Points, in no order, along strands that fork and pass close to each other.
Points whose rows are less than 69.4 apart are linked; no others are. Some points are linked to none.
vetuk: [  5  13  24  42   9 -30  -9   1  -8  26  13 -18 -12 -24  28 -21  17  21
 -22   6  40 -27  -5  17 -16  -7  18]
bovod: [-15   5 -12  19 -37  10  13  12  20  -5  23  17 -50  -8  -2  46  48   2
  12  -6 -11  -3   2  27  33 -21  19]
lapib: [-19  -9  35 -21   0  -7 -17   5  22  30   4  16  27  34   6   0 -46 -12
 -14 -23 -15 -16  11 -32 -20 -16  -9]
tove: [ 22 -50 -33 -23  19  11  18   3  -6 -26 -18   5  54  18 -22 -14  -9  -1
  15  23   2  51  -4 -36  36  -1 -23]
pema: [ 30 -16 -37 -18  34  23  21  -8 -17 -38 -34 -23  28   9  -8 -39 -16 -19
  46   0 -15  -3   3 -20   8  24 -42]
ref: [ 22  54  21  23 -19 -26   4   0 -13  31  11   4 -33 -34   6 -11  18  -9
 -13 -10  28 -35 -17  32 -15  -8  22]
Mibet: [-39  23   6  11  15  20   0  -2  27  -7 -11  -5  -9  20   9 -15  -4   3
  24   9 -29 -37  14   4   9  -9 -21]
gis: [ 12 -16   8  30   9 -22   1   4 -20   5  15 -23   7  19  28 -17  -6  49
  -9   8  27  -9   4  12  -5  -7  -7]
sovik: [ 13  12 -23  25  11  22  14   9 -35 -31 -21  -1 -13 -22 -14   9  14 -45
  16  14  -2  13  -9  -7  21  27  -2]
fula: [ 16  -7  30   3 -75  -9  17 -22  17  30  17   3 -33 -28   9  47  29   5
 -23 -28   2  -3  -3  13  15  -6  53]
goni: [ 26 -36 -11 -46  16  -6   2   5   4  -5 -13  -1  63  28 -17 -46 -51 -12
   7 -11 -17  14  15 -36  -7 -11 -40]
Kolen: [-21  26  15  10  -8  19  -3 -11  17   3 -14 -19   3 -11  13  17  19  12
   6  23   7  -7 -12  18  13  19  31]
deba: [ 26   9 -23 -51  17 -27 -15  16   2   0   1   6  32  13 -21  -6 -52 -20
 -35 -20 -12  19   2 -18 -43   1 -15]
porev: [ 35 -41 -26 -30  16  -2   9  -1 -17 -22 -28   0  53   0 -28 -14 -27  -8
  -8   9   0  53 -10 -33  12  18 -13]
rog: [  9 -39  15  -7  19 -25   4  -3 -10  12  17   9  38  52   5 -26 -33  34
 -20  -5  -3  12   6 -31 -10 -19 -13]
Bevug: [ 48 -16 -19  -4  18 -10   4  11 -47 -27 -23 -16  23 -36 -11 -28   3 -46
  -5   0  25  28  -1 -14 -13  15 -11]
Sidu: [-26  -7   9  18 -25   7   2   2  17  11  21  -5 -14  -3  17  38  20  13
  -6  16  14  20   8   5  11  -8  21]
Laz: [-11  -2 -11  -4  18  29  -9  -5  12 -17 -28  -1  28  13  -5   9 -20   0
  10   9 -24   0  -5 -17  16  13 -18]
vire: [ -9 -18  37 -18 -30  -3 -10  -1  13  40  30  40 -26  16  -4  20 -19   2
 -11 -30  -9   5  -9  -5  -9 -22   8]
zat: [  8  11  17 -13 -24 -11 -11   3   3  15  -4   4  11  -9  -7  36 -11  -5
 -30 -11   9  19 -12  -6 -16  11  13]
Pabu: [  8 -13  25  -6 -49 -22  -1 -11  16  33  31   8 -31 -19   9  39 -13   7
 -41 -28   4   9  -8   2 -32   1  39]
Zot: [-29  22  24  18 -10  12  -4 -12  16  13   4 -22 -17 -20  24  -7  29  32
   8  21   9 -18  -5  27  -3  -1  32]
zunol: [ -4 -26  39   7 -47 -15  -3  -6   8  35  33   0 -38 -26  30  18  -4  15
 -21 -13  14   3  -1  12 -23 -11  40]
maru: [-35   4 -32 -17   9  38  -6   9  20 -25  -8  23  -8   7 -20  21   3 -22
  25  11 -32  -8   4   0  41   5 -13]
Nef: [ -9   6   9 -33   5   6 -17 -14  13  -2 -32  24  14   3 -24  12 -38 -12
 -13 -18 -27  -3 -10 -17   0  17  -5]
tud: [-15 -24  13  -8 -26   8  -3  -7  14  30  30  43  -2   8   2  49  -8   3
 -17  -5  20  35 -14 -30   0  -6  21]
samo: [ -7  52 -20  18  38  15  -3   9  -6 -16 -15  -8 -15  -2   3 -28  19 -10
  42  18   2 -31   4  18  -3   9 -19]
gevo: [ 50  -8 -37 -30  24 -17  -4  -8 -30 -21 -21 -13  28  -8 -22 -46 -41 -36
  -8 -12  -5  15   3 -10 -48  13 -19]
pago: [ 14   6  -9 -37  14 -37 -13  22 -13   8  10  15  15  15 -16 -25 -54 -18
 -40 -13  -8  13   0  -7 -36 -10 -18]
vog: [-22 -24  14 -11  -4   8  -4  18  13  24  25  19  13  21  12  34   1   9
  -5   1  24  35  -2 -26   2   6   9]
lenat: [-39 -30  11  21  -4   4  -9   8  30   7  34   1 -52  -9  22   2  17  28
  17  -3  -7  -7   8   0 -12 -26  12]
Mut: [ 29 -14  -4 -28   0 -25 -11  15  -9   0   2  -1  49  -7 -18  18 -21 -17
 -44  -6  21  47  -4 -21 -25  -3   9]
delu: [ 28  -8 -21 -11  13 -12  15   7 -30  -6 -12   5  30  20  -9 -26 -41 -12
 -10  14  -4  38  -7 -19  -8   3 -35]
gese: [-18  21  13  28 -13   2   4  -8  -5   5   9   3 -56 -14   4 -11  23   5
  17   1  -4 -26  -1  35   0 -11   1]
sas: [-39 -22   8  -1  25  15  -1   3  27  -8   4  -6  26  51  11 -14   2  25
  12   1 -24 -15  29 -14  14 -14 -17]
miz: [ 25  15  -6  -1 -13   5  -2   6 -23 -17 -28   5   9 -42 -27  32  19 -47
  -7 -12   6  13 -21  -9  18  15  10]
Ris: [  2  30  23  51 -10 -18  18   6 -10  -6  -1 -19 -22 -46  17   6  49 -14
 -21   7  19 -13   7  12  13 -12  17]
Luva: [  1 -19 -20 -13  10  20  -3  -7 -12 -30 -37  -1  19 -17 -19  16  -3 -23
   4  17   1  27  -5 -12  31  29  -7]
Fuz: [ -2  18  -4  36   9   5   4  -6 -22 -23 -13 -23  17  -6   7  -5  16   0
   4  32  11  -5   6  22   1  -3  -1]
Moret: [ 12  35   2  -8   0 -14  -6 -12 -28  -2 -19   2   2  -6 -14 -19 -40 -21
 -14  -5 -11  -2  -5  11 -33   6 -12]
gopen: [ 21   6   4 -13 -36  -1   3   0  -8   1 -12  23  -4 -26 -26  47  27 -34
 -15 -29   0  12 -18   6  32   5  11]
Segav: [-10 -34   1   3   2  -7  15  -5  -4  -6   2   2  23  25   0   8   2  29
 -13  27   4  46   4 -20  16   3  -9]
Pinut: [  4  19   9  21  31 -23 -10  -2 -18  20   2  -7   4  20  21 -51 -16  18
   5   0  18 -36  13  21 -17  -5 -35]
tul: [-10  13  19  -6   2  -7 -19  16  -6  20   1  27 -10  11  -5  -9 -22 -14
   6 -21  -2 -24  -2   8  -8 -21 -20]
Rizup: [ 10  38  18  21 -31 -13   0  -7 -11  21   6   6 -40 -26   0   3  28  -7
   5  -7  14 -28  -8  46   3 -17  15]
gere: [ 33 -12  -5  -4  18  -7 -15  -3 -28  -8 -14 -15  51   1  -8 -15 -13   0
 -12  -2  23  10  -1   3 -23  -3  -5]
veb: [ 17   7 -15 -32  16   4  -5  -1   0 -19 -41 -15  36  -5 -14 -18 -40  -9
   4  -5 -12   5 -12 -23 -12  36 -23]
kosi: [  4  -2  14   0  15 -19 -20  10 -13  18  14   3  20  22  17 -17 -31  15
 -14  -5  13  -1   2  -2 -18  -8 -22]
manum: [-12 -33  22  -2 -43   7  -2  -8  31  41  32   0 -69 -32  23   9   8  22
  21 -19  -3 -19   2  19  -5 -23  29]
zis: [-21 -40  16 -11   5   8   1  -3  12  13  19  16  21  35  13  17  -7  32
  -3  14   9  27   6 -37   5  -3   5]
Pesa: [-21   4  21  -5   8   4  -8  12  31  21   0  13  15  33  15   4 -25  -5
  17 -10 -12 -19   9 -32  -1 -16 -26]
vize: [  7  38   3   4 -22  21  -3 -16  -3   0 -21   5 -10 -27 -17  17  17 -19
   1   6 -11 -18 -26  32  19  11  27]
dilu: [-40  21 -29   9   8  21  -1  -4  27 -31  -7 -12 -28 -10  -3  31  31  17
   0  24 -25 -12 -11  12  39  29  30]
Dib: [ -4 -14  -7  18  11   7  14  -8   3  -5   0 -18  19  39  19  -4 -21  39
   2  21 -11   2  10  -8   2   0 -24]
Ruroz: [ 35   7 -23 -22  -9 -26  -4  15 -17 -11  -8   7  27 -23 -27  21 -27 -39
 -40  -6  17  41  -9 -16 -21   2   2]
Venab: [ 55 -35 -37 -45  13 -23   3  14 -19 -17  -5   1  52  -1 -17 -48 -43 -16
  -5  -2  14  46   1 -24 -18  -7 -26]
tiko: [ 27  21  10  20   6 -34 -12   8 -33  10   8  19 -15 -15 -12 -13 -12 -19
 -32 -16  10  -6 -14  16 -28 -12  -2]
sanu: [ -2  52 -16  18  25  13  11   3 -12 -15 -10  -7 -26 -12 -10 -18  43 -27
  31  13   4 -20  -2  22   6  19 -11]
gisi: [ 34  37  36   5 -51 -31   9 -10   0  28   6   1 -13 -42   0  20  34 -14
 -35 -24  10 -30 -17  26  -2 -11  42]
Tuvot: [ 41  38   5  12 -10 -16  -2  -3 -34   3 -20   2  -2 -40 -23   0  19 -48
 -20 -16  15  -9 -11  21 -10   1   6]
Leba: [ 14 -11  -2 -23   1 -18  -5   1  10  16   7   5  34  28   1  11 -43  15
 -29   0   8  34  -5 -32 -22   8  -8]
Demil: [  5  -6  18  26   0 -34 -14   1 -18  21  18 -19  -5   3  29 -27 -10  41
 -24   0  32 -15   2  13 -23  -1   2]
femol: [  6   1   4 -23 -43   3   2 -17   4   8  -9  36 -22  -6 -30  46   6 -13
 -13 -24 -17   8 -22   5  32  11  11]
nikor: [  7  -8 -24 -26  -1   8   0   6   3  -4 -11  24  18  -1 -14  10 -32 -20
   3  14   0  40 -17 -37  10   6 -28]
vibo: [-46 -24   4  21  -2  10  -5  12  34  -3  36 -18 -45  -7  32  -7  23  47
  21  15  -6 -13  22  14 -21 -26  25]
vira: [  7  19  22   7 -23 -19  -7   4 -12  14   6   4  -9 -15   4  24   5  -3
 -31 -17  21   6 -18   5  -8   1  10]
baran: [  4  -8   3  25   5  -7  14 -16  -6  -4   1 -39  20  29  27 -10  -6  54
  -4  15   7 -12   3   8  -3   3 -11]
toviz: [-52   6 -21  14   0  11  -4   8  39 -23  27 -19 -37   0  17  -7  35  36
  15  15 -14 -15  24  20  -9  -8  18]
Nof: [-21 -24 -11  -7  13  25  -3 -12  19 -12 -12  11  31  26  -3  26 -22  17
   5  15 -15  10 -12 -37  20  16  -9]
fika: [-34 -12  14 -16 -25  27   1  -7  31   8  12  33 -26   8  -6  50  27   3
  12 -13  -4   8  -4  -1  24   8  21]
lag: [-25  -1 -11  18 -35  14   6   7  38   1  40   7 -54 -17   8  35  41  15
  23  -2 -13 -12   3  14  12 -24  30]
zug: [  4  14   1   1  20  12  -8   3 -19  -8 -20   6   2  -3 -16 -12  -4 -21
  16  -3   0  -1  -8   5  -1   2 -22]
Bodap: [  6   3   1 -20  13  -2  -1  -4  -4  -4 -24 -12  38  27  -2 -23 -41   5
  -2 -11 -12  -3   1 -28 -11   6 -31]
fak: [-28 -12  -6  -9 -13  15   5   5  18  -6  -6  25 -19   2 -18  48  31  -7
   7  -2  -8  20  -5  -2  41   8  10]
piri: [-19   9  37   0 -17  -8 -23  -7  12  33  12  -3 -16  -1  24  -9 -10  20
  -7 -11  14 -15   3  23 -23  -2  17]
vir: [ -5  -8  15 -17  -8   3 -10  11   2  10  -5   8  25   2  -3  30  -4  -3
 -14  -6  18  29  -8 -14  -3   6   2]
vuz: [-12  34 -15  25  14   1  11   5 -10 -27  -5  -5 -39 -10  -4  -4  48 -13
  16  14   1  -7   3  20  16   9   0]
teli: [ 24  -1 -28 -17  26  21   0  -6 -12 -30 -45  -8  17 -15 -13 -21 -22 -20
  25   1  -3   5 -13 -25  -1  38 -22]
Bos: [-26 -30 -20  10  15  33  -5 -11  25 -14   0  10  21  17  -1  43   9  22
   5  26  -7  11  -2 -28  28  17  14]
Maniv: [ 11 -17  -6  -8  29 -13  -1  26  -6   9   8  -2  39  46  17 -35 -36   5
  12   1   5 -11  16 -19   9 -14 -48]
rivu: [-31  28   2  21  13   1   9  -4  12 -14   1 -11 -52 -15   4 -24  39  13
  18   8 -11 -23   3  23  -4   0   5]
Ner: [  2   4  30  -1 -20 -19 -26  -4   0  39  29  -1 -15 -10  23 -10 -25  17
 -31 -17  20 -20  -8  26 -37  -6  31]
Mafo: [ -3 -42   3 -33  19   5   6  -7   8   1  -3   0  62  49   1  -7 -21  20
   6   5  -1  20  10 -30   8  -4 -27]
baf: [-27  -1 -14  39 -17   8   9   7  19 -18  16 -20 -21 -14  18  26  30  16
  -3  30   0  10  10   4  11  -8  24]
Tedi: [-17  -2 -52  -3  39  27   8  -2   4 -50 -19 -24  17  21 -12 -23  14   4
  33  23 -30 -13  19   3  24  16 -19]
puges: [-25  29  24   3 -13  25  -7  -8  36  16   3   2 -25  -3   9   7  12  15
  27   0 -18 -36 -21   9   3  -2  14]
gir: [-30 -16  38  -5 -16   7  -8   0  21  27  23  30 -27  16  11   3 -20  11
  10 -12 -20 -14   3  -4  -2 -32   0]
Bol: [ -4  25  18  10 -31   9   6 -14   2   2 -14  -8  -7 -33  -1  36  31  -7
  -9   5  -1 -11 -12  22  27  11  35]
nes: [-24 -11  34  -9 -15   5  -8  -9  17  36  18  -6  -2  12  32  -3 -14  32
  -4  -1  12  -8   9   1 -21   5  13]
Vibil: [-29  -5  27  16  11  -6 -13   3  20  21  20 -17 -22   9  39 -37   2  39
  19   9  13 -38  16  13 -16 -14   1]
rozut: [ 42   0 -11 -19  29 -20   1  -5 -20  -3 -14 -18  47  33  -5 -41 -37  14
  -7 -16  -5 -11   4 -11 -30   3 -37]
Kibov: [-22  10 -30   0  20  34  -7   6  -8 -39 -16   5 -13  -3 -21   1  20 -27
  28  16 -22  -1   3  14  29  11  -9]
pofa: [ 55 -23 -33 -29  22 -21   1  -3 -42 -14 -10 -12  53  -2 -12 -56 -38 -22
  -2  -3  13  21   8   0 -27  -3 -28]
vasoz: [ 17  20 -26  23  42   1  14  -7 -30 -21 -16 -29  11  -1   1 -41  38  -1
  31  21  19 -13  15  15  -6  16 -20]
kalab: [ 26  35   1 -42 -19 -25 -20   6   4  14   8  12   5  -7 -20  15 -12 -22
 -36 -33   4  -5 -10  20 -37  -5  21]
met: [ 40  -4 -48   3  39  24  23 -11 -33 -31 -21 -36  27   1   1 -48   3 -16
  46  12  -5  -5   4  -8   7  28 -31]
rif: [ 44 -20 -26 -42  21 -30   6   3  -9  -2  -5 -16  62  32 -11 -41 -53   4
 -12 -18  -9   0   5 -21 -26  -4 -31]
Tapi: [-20 -11   5  47  12 -10  -4  19 -12   4  24   0 -35   1  19 -15   8  22
   6  16   7  -7   6  18  -8 -27  -8]
kiguz: [-20  18  -1  18  -7   6   9  11 -10 -14  -1   4 -36 -15  -9  16  46 -14
   6   2   4   5   5  18  28  -1   1]
Lozeg: [-34 -13 -19  -7  12  26   1  17   9 -15  -1  29   4  22 -12   8  -8 -20
  24  21 -22  20   5 -21  30 -13 -18]
bepur: [-21 -15  -8   1 -45  24  11  -1  59  14  34  -9 -65 -27  22  31  40  26
  32   0 -14 -18   1  14   8 -15  53]
Dod: [ 13  -7 -21  -4  28  -2  14  16 -16 -10  -1 -12  29  45   5 -40 -20   2
  26   7  -2  -3  15 -16   7 -11 -56]
ket: [ 40  29 -19 -11  15   5  -6  -8 -36  -4 -32 -20  21 -20  -5 -41 -26 -36
  12   7   5   0  -6  10 -26  28 -12]
fer: [ 12  -5 -32  22  36  19  24  13 -31 -37 -15  -9  -1   0  -9   1  12 -26
  20  22  -6  19  -2 -18  17  20 -19]
Tado: [  0  10  33  -3 -40  10  -3  -9  27  33  16  10 -29  -6  12  32  10  13
   4 -24   4 -13 -18  12  -3   1  31]
duza: [-36 -27   1  -9 -29  31   1 -10  39  18  36  32 -31   8   6  65  33  12
  17  -9  -5   6   6  -5  28   4  39]
sivus: [ -2 -18 -29  15  30  17  17  11 -13 -40  -9  -1  16  16  -7   2  10   5
  15  25  -5  22  -4 -14  23   7 -18]
Muv: [ 28  35   2  22  12  -5   1  -1 -38 -10 -24  -6   4 -44 -17 -11  28 -49
   2  -2  22  -4  -3  13  -1   8  -6]
Mife: [-32  27 -24  32  16   5   2   5  17 -28  17 -14 -56 -10   4 -18  46  18
  15  20 -14 -22  19  32 -15  -7  15]
semot: [ 39  -1  -8  -3  32 -31   0  -5 -40   6  -7  -7  28  26  -4 -54 -30  10
 -17  -5  10  -3  13   5 -27  -1 -40]
Zota: [-11  -8 -26  14  15  22  16  -8  14 -21  -7 -22  24  37  12   5  -4  40
  20  28 -20  -6   8 -11  17  10 -18]
Zekik: [  6  -9  -2 -31  10  -6 -19  -9   6  -7 -19  17  29   9 -25  13 -31  -6
 -25 -14 -24  18 -19 -22 -23  13   4]
nalil: [-16  14  13  -3  17   4  -7  18   8  11   0  14  13  29   2 -21 -23 -17
  17  -9  -7 -27  16 -14   2 -19 -36]
nol: [ 25  12   1  30  22 -19  -5   5 -42   5   1   5  -5  -4  -7 -28  -9 -11
 -15  -2  19  -3  -3   9 -20  -4 -18]
nok: [-10   1  20  34 -37  -4  20  -6  24   1  12 -20 -51 -50  16  24  53   7
   3  -1  -3 -20   3  15  24 -20  43]
fova: [ 24 -34 -27 -14  15   2  13  -1 -27 -40 -36 -10  31 -18 -15 -11  -4 -27
   1  13   6  44  -2 -24  29  29 -17]
Pokas: [-11   3  -6  49  11  -1   3   6 -15 -15   8 -15 -19   5  23 -12   7  14
   9  27   5  -6  14  28  -4 -23   1]
vagug: [ 29  34   2 -15 -14 -13 -17   2 -15   5 -19   7  11 -29 -22  11  -3 -38
 -18 -28  11   1 -17  14 -22   5   6]
Nupo: [ 14  -2   3  17   5  -3  -5  -2 -31 -15 -19 -18  35 -19  -2   5   6 -10
 -15   8  22  10   1   9   0  -1   6]
Zag: [  9  41  35  32   0 -21  -6  -2   4  28  11  -9 -30 -32  23 -18  28  17
  -4   9  28 -41 -22  22 -13 -11  33]
rozis: [  1   3  -2 -38 -12 -18 -11  -4  12  11   8  34  10  13 -31  30 -41 -16
 -39 -13 -21  31 -12 -21 -27  -2   9]
ped: [  2  16  34  10 -41 -11   2  -8   9  40  20   3 -48 -29  10  -5  33  14
   5 -15  17 -34  -6  46  -3 -22  31]
gof: [-27  34  -9   3 -24  31   7 -15  35  -5  -8   4 -31 -13  -4  33  21   7
  14   9 -26 -24 -27  15  42  24  26]
bor: [ 14  -4 -27  10  41  -2  10  22 -18 -14  -8 -14  16  28   2 -36   3   0
  34   5  11  -6  12  -4   0  -2 -48]
pibad: [-12  38  -2  31 -13   7  24 -12   9 -20  -5 -17 -47 -42   0  13  58  -5
  -1  15 -12 -17  -5  25  42   9  41]
pabug: [ 30  15 -21 -16   8  -6  -6  -9 -38 -15 -30  -4  15 -22 -26 -30 -31 -42
  -5  -4  -4   6  -3   6 -38  20 -12]
buv: [-31  21  19  -1  -4  23  -6 -10  23  10 -12  11 -16   9   2  -3  -7  -2
  21  -7 -23 -36  -5   3   7  -2  -4]
gola: [-42   8 -10  11  25  14   2   6  34 -24   5 -14   9  38  12 -13   9  18
  25  10 -30 -29  31  -4   3  -9 -15]
zese: [-20  -7  26  24  13 -14 -10   1   5  20  14   4 -15  20  25 -42 -22  26
   0   0   5 -32  18  13 -13 -15 -21]
Susun: [ 33  -2  -6  23  37 -33   2  -4 -51   3  -2  -5   9   8  -2 -45 -14   1
 -15   4  25  -5  12   5 -16   4 -29]
tofek: [-22 -40  -4  -8 -58  29  11 -13  54  29  44  14 -66 -19  20  46  26  25
  33 -12 -15 -10   7   1  14  -7  50]
fol: [-14 -24  24 -20 -34  12   0 -22  25  36  28  31  -8   0   3  60   5   1
 -23 -12  11  19 -12 -25  -3  21  38]
dobup: [  0  21  20 -36  -4 -24 -32   1   7  31  15  10  12  10  -9  -1 -33 -12
 -28 -37   1 -15  -1   9 -44  -4  16]
dis: [ 35  12   8 -19 -46 -22   0   0 -10   5  -1  27   3 -25 -28  49  12 -41
 -40 -25   6  19 -11   1   8  -8  22]
sugug: [-11  10  34 -26  -6  -5 -26  -3  20  28   7  16  18  21   4   7 -41  -3
 -24 -25 -15 -12   4 -12 -34  -4   5]
Soti: [-24  15 -43   3  38  32  -2  -2   2 -42 -22 -19   4   7 -13  -9  20 -11
  25  26 -29 -16  10  10  24  28  -1]
Vizam: [-26   2  12 -12   2  24 -13 -15  13  -2 -23  14   0  15 -10  12 -20  -4
   5  -5 -30 -14 -10  -9  10   4 -11]
suga: [ 15  14 -21   8  51   5  12  -6 -17 -18 -14 -27  18  24   4 -45  20  13
  32  10   9 -25  20  10   3   2 -37]
nagop: [  2   9  23  -7 -12  -8 -11   3 -15  18   6  34 -28   4 -14   1  -2 -11
  -1 -27  -1  -5  -7  17  -4 -18 -13]
mur: [ 19  49   3  -9 -20  19   0 -13  -8   3 -23  12  -7 -22 -14   6  -8 -27
   3  -4 -13 -21 -28  18   5  14   9]
zase: [ 40 -45 -30 -29  27  10  23 -10 -16 -30 -26 -14  48  20 -12 -52 -31  -8
  37  -6 -22   3  10 -39  20   5 -42]
lut: [ 15   8  -3  23  -6  -1  16  18 -28 -18 -10  10  -7 -29 -18  24  19 -40
 -11   0   9  28  -9  -6  24   3  -1]
bis: [-18 -40  23  -8 -35  11  -1  -7  34  48  43  18 -41  -4  29  29 -18  24
   0 -11  10  10   0 -26 -13  -7  26]
Rogib: [ 18   4 -10 -21  -1   3   2  15 -17  -5 -24  22   3 -10 -23   9 -18 -35
  -6 -10  -4  32 -22 -25   8  12 -16]
Bisut: [-22 -14 -13  -5   2  18   1   6  -4 -25 -13  17  -5  -5 -22  32  15 -12
   0  14  -3  38  -7 -16  45  18   1]
sele: [  9  11  -1 -18  17 -23 -10   6 -23   6  -9  14   7  15 -14 -34 -46 -23
 -19 -11 -10   2   3   4 -32  -8 -23]
bomag: [-41  -8   6   6   3  21  -3   4  38  -8   8   3 -25  13  11  22  10  26
  16   9 -19  -2   1 -15   5   4  -1]
tas: [-34 -29  16  23   2  -1  -9  15  12   8  29  13 -41  12  15  -5  -4  22
  13   5  -9  -2   9  -1  -2 -32  -2]
Duzi: [  5 -43  -4 -47  14   4  -3  -1  15   5 -13   4  69  37  -4 -19 -42  -1
   6  -5 -14  14  14 -45   2  -7 -30]
mupa: [-30 -42  30  -1  -1   8  -2  -2  15  25  33  -3  10  36  34   2 -21  38
  -7   1  12  13  20 -14 -10   0   6]
Barit: [ -1  20  -9  24  43 -11   5   0  -4   3   1 -14   3  30  17 -57   5  20
  21  11  12 -43  19  16  -5  -8 -36]
kupe: [  0  10  22  37   5 -10  16  -1  -9 -22 -16 -24   1 -35  11  19  38  -7
 -23   8  15   8   5  -4  20  10  15]
Linal: [-30  26  -2   5 -25  30   8 -11  45   1   5   0 -46 -11  12  22  28  17
  29  10 -30 -33 -18  17  23   3  37]
lon: [ 37 -12 -26 -12  24  -2  -6  -1 -41 -16 -19 -19  47   1  -7 -39 -15 -12
  16   3  26   9   7   3  -7   0 -36]
sovip: [ 19 -36 -31 -11  32   9  20  10 -12 -25  -5  -2  42  26 -10 -14   4  10
  28  19   3  33   5 -13  24  -8 -31]
kada: [ -8 -17  28  18 -59  -5  12  -6  24  22  23  -7 -45 -40  19  43  39  10
  -7 -13   3  -4   4   9  18 -12  46]
rof: [ -8   9  24  18 -17  -5   3  12  -8   5   8   1 -20 -14   6  20  21  -1
  -6   0  22  10   1  17  14  -4   2]
kat: [  2  18  18  -9 -14 -26 -32  10  -1  39  37  10  -1   7   9   0 -31  -2
 -38 -22  15 -17  -5  22 -42 -11  20]
Kori: [ 34   8 -17  19  45  -1  19 -10 -40 -27 -27 -38  28 -17   1 -34  29 -12
  19  14  29  -6   9   8   1  19 -16]
Gofav: [ 33  23  -9  21  33  -4   5  -5 -43 -18 -27 -28  18 -41  -6 -28  29 -42
  11  11  34  -3  11  10  -1  14  -7]
buzes: [-37  25 -17  -2  24  32  -6  -3  20 -34 -25 -22  -3   4  -3   2  21  15
  14  21 -25 -21   0  18  25  27  16]
Sokov: [  1 -12  23  12 -43 -11   1  -8  15  31  24   2 -68 -32  15  -3  39  17
  20 -17   3 -31   1  37   5 -30  24]
tere: [ 33 -16 -20   0  19  -3  13  -3 -43 -35 -34 -25  34 -26 -13 -22   6 -28
  -5   4  12  32   4 -14   5  27 -15]
nus: [ 33   7 -18 -36 -15  -6  -4   8 -15  -8 -15  15  18 -31 -29  16 -29 -46
 -19  -9   3  37 -18 -13 -11  19  -2]
Roluk: [-22  11  17  28   8  -5 -10  -8  15   6   9 -26 -22  -6  30 -25  24  46
  10  17  16 -23   8  28 -17  -3  10]
Fakab: [ 13 -18 -13 -32   5  -9   9  11   1   5  -6  17  38  19 -10  -3 -50  -4
 -18  10  -6  41  -5 -42  -8   3 -36]
Sir: [-12  27  23  42 -18 -10  19   2  17  -7   8 -19 -42 -43  16  11  73  -2
  -3   5   5 -24   5  19  21 -10  33]
zadal: [  3  -9  14 -29 -31 -11  -9   3   5  30  15  39  -6  15 -17  26 -32 -17
 -25 -25  -9  21 -12 -11 -12 -19   6]
mupo: [-40 -22 -43  10  20  27   0   4  33 -34  10   0   9  28  -1  28  21  28
   7  32 -22   6  14 -13  26  11  10]
kuvo: [ 31  20  21  -9 -70 -17  10 -16   4  25   8   9  -9 -25  -5  49  20 -10
 -32 -30   1  -5 -11  21   3  -7  47]
rugiz: [-24 -38   7 -14  15   1  16   1  16   5   8 -12  44  61  13 -16 -10  35
  18  10 -17   4  30 -22  19 -16 -24]
Limal: [ 32  -8  -8 -13  13 -33 -16  12 -28  -2  -4  -6  38   0 -14 -14 -20  -9
 -37  -5  25  16  -2   0 -29  -2  -2]
Kire: [-19 -34  23   3 -51   4   8  -9  21  27  28   1 -56 -31  19  29  20  19
   0  -4  -1   6   5  13   3 -14  37]
ruta: [ -8 -50  21   0   9 -13  -1   0  -1  26  31   6  30  54  25 -21 -33  41
 -11  -3  -1   4  18 -20  -3 -24  -6]
duno: [ 12   9  26 -21 -41 -21 -11 -12  14  32  28   9 -18  -7  -2  31  -9   2
 -48 -35   1  -4 -10  17 -40  -5  52]
siz: [-15  10 -18  13 -16   9  18  13  11 -21   5  12 -41 -19 -20  46  53 -12
   5  -2 -13   8   2   7  46   0  13]
Lur: [-32 -17 -10  29  22   9   2   5  10 -29  11 -16 -11  22   3  -4  33  37
  11  19  -6   7  15   2   5  -9   6]

A fork is a point with three links, a tip a point with one. Leave the first point through the second and follow the links. Name the first fork or tip that comes.
tove; sovip | gopen
rugiz; Mafo | rozut
buv; puges | Soti
Duzi; Mafo | buv
vetuk; Demil | Zota
gir; vire | Vizam
mur; vize | suga

Follow the links from the first point to the second, and from the first to the third. Name the last point that the two ways share.
dilu; goni; Nef | buv
samo; sovip; vibo | vuz
fol; Pesa; tas | vog
fer; Sokov; lag | siz

A fork is a point with three links. Follow the links from the first point to the second and name the forks in between, in order.
duza; tove | fak, fova
vire; samo | tas, rivu, vuz
Dod; vize | suga
delu; toviz | Fakab, gere, tas
vog; lapib | zis, mupa, dobup
tove; zat | fova, fak, siz, kiguz, rof

Name the points in between on the shortest way along the links from the first point to the second, in order.
lut; Rizup | sovik, fer, sivus, sovip, tove, porev, fova, Luva, Bisut, fak, siz, kiguz, vuz, rivu, gese
gisi; lag | kuvo, fula, kada, Kire, manum, Sokov, ped, Rizup, gese, rivu, vuz, kiguz, siz, bovod
Pinut; sugug | Barit, suga, vasoz, Kori, Gofav, Muv, Tuvot, vagug, kalab, dobup
baf; gir | Sidu, rof, kiguz, vuz, rivu, Mife, toviz, vibo, lenat, tas
ket; lenat | pabug, gevo, pofa, lon, gere, Nupo, Fuz, Pokas, Tapi, tas
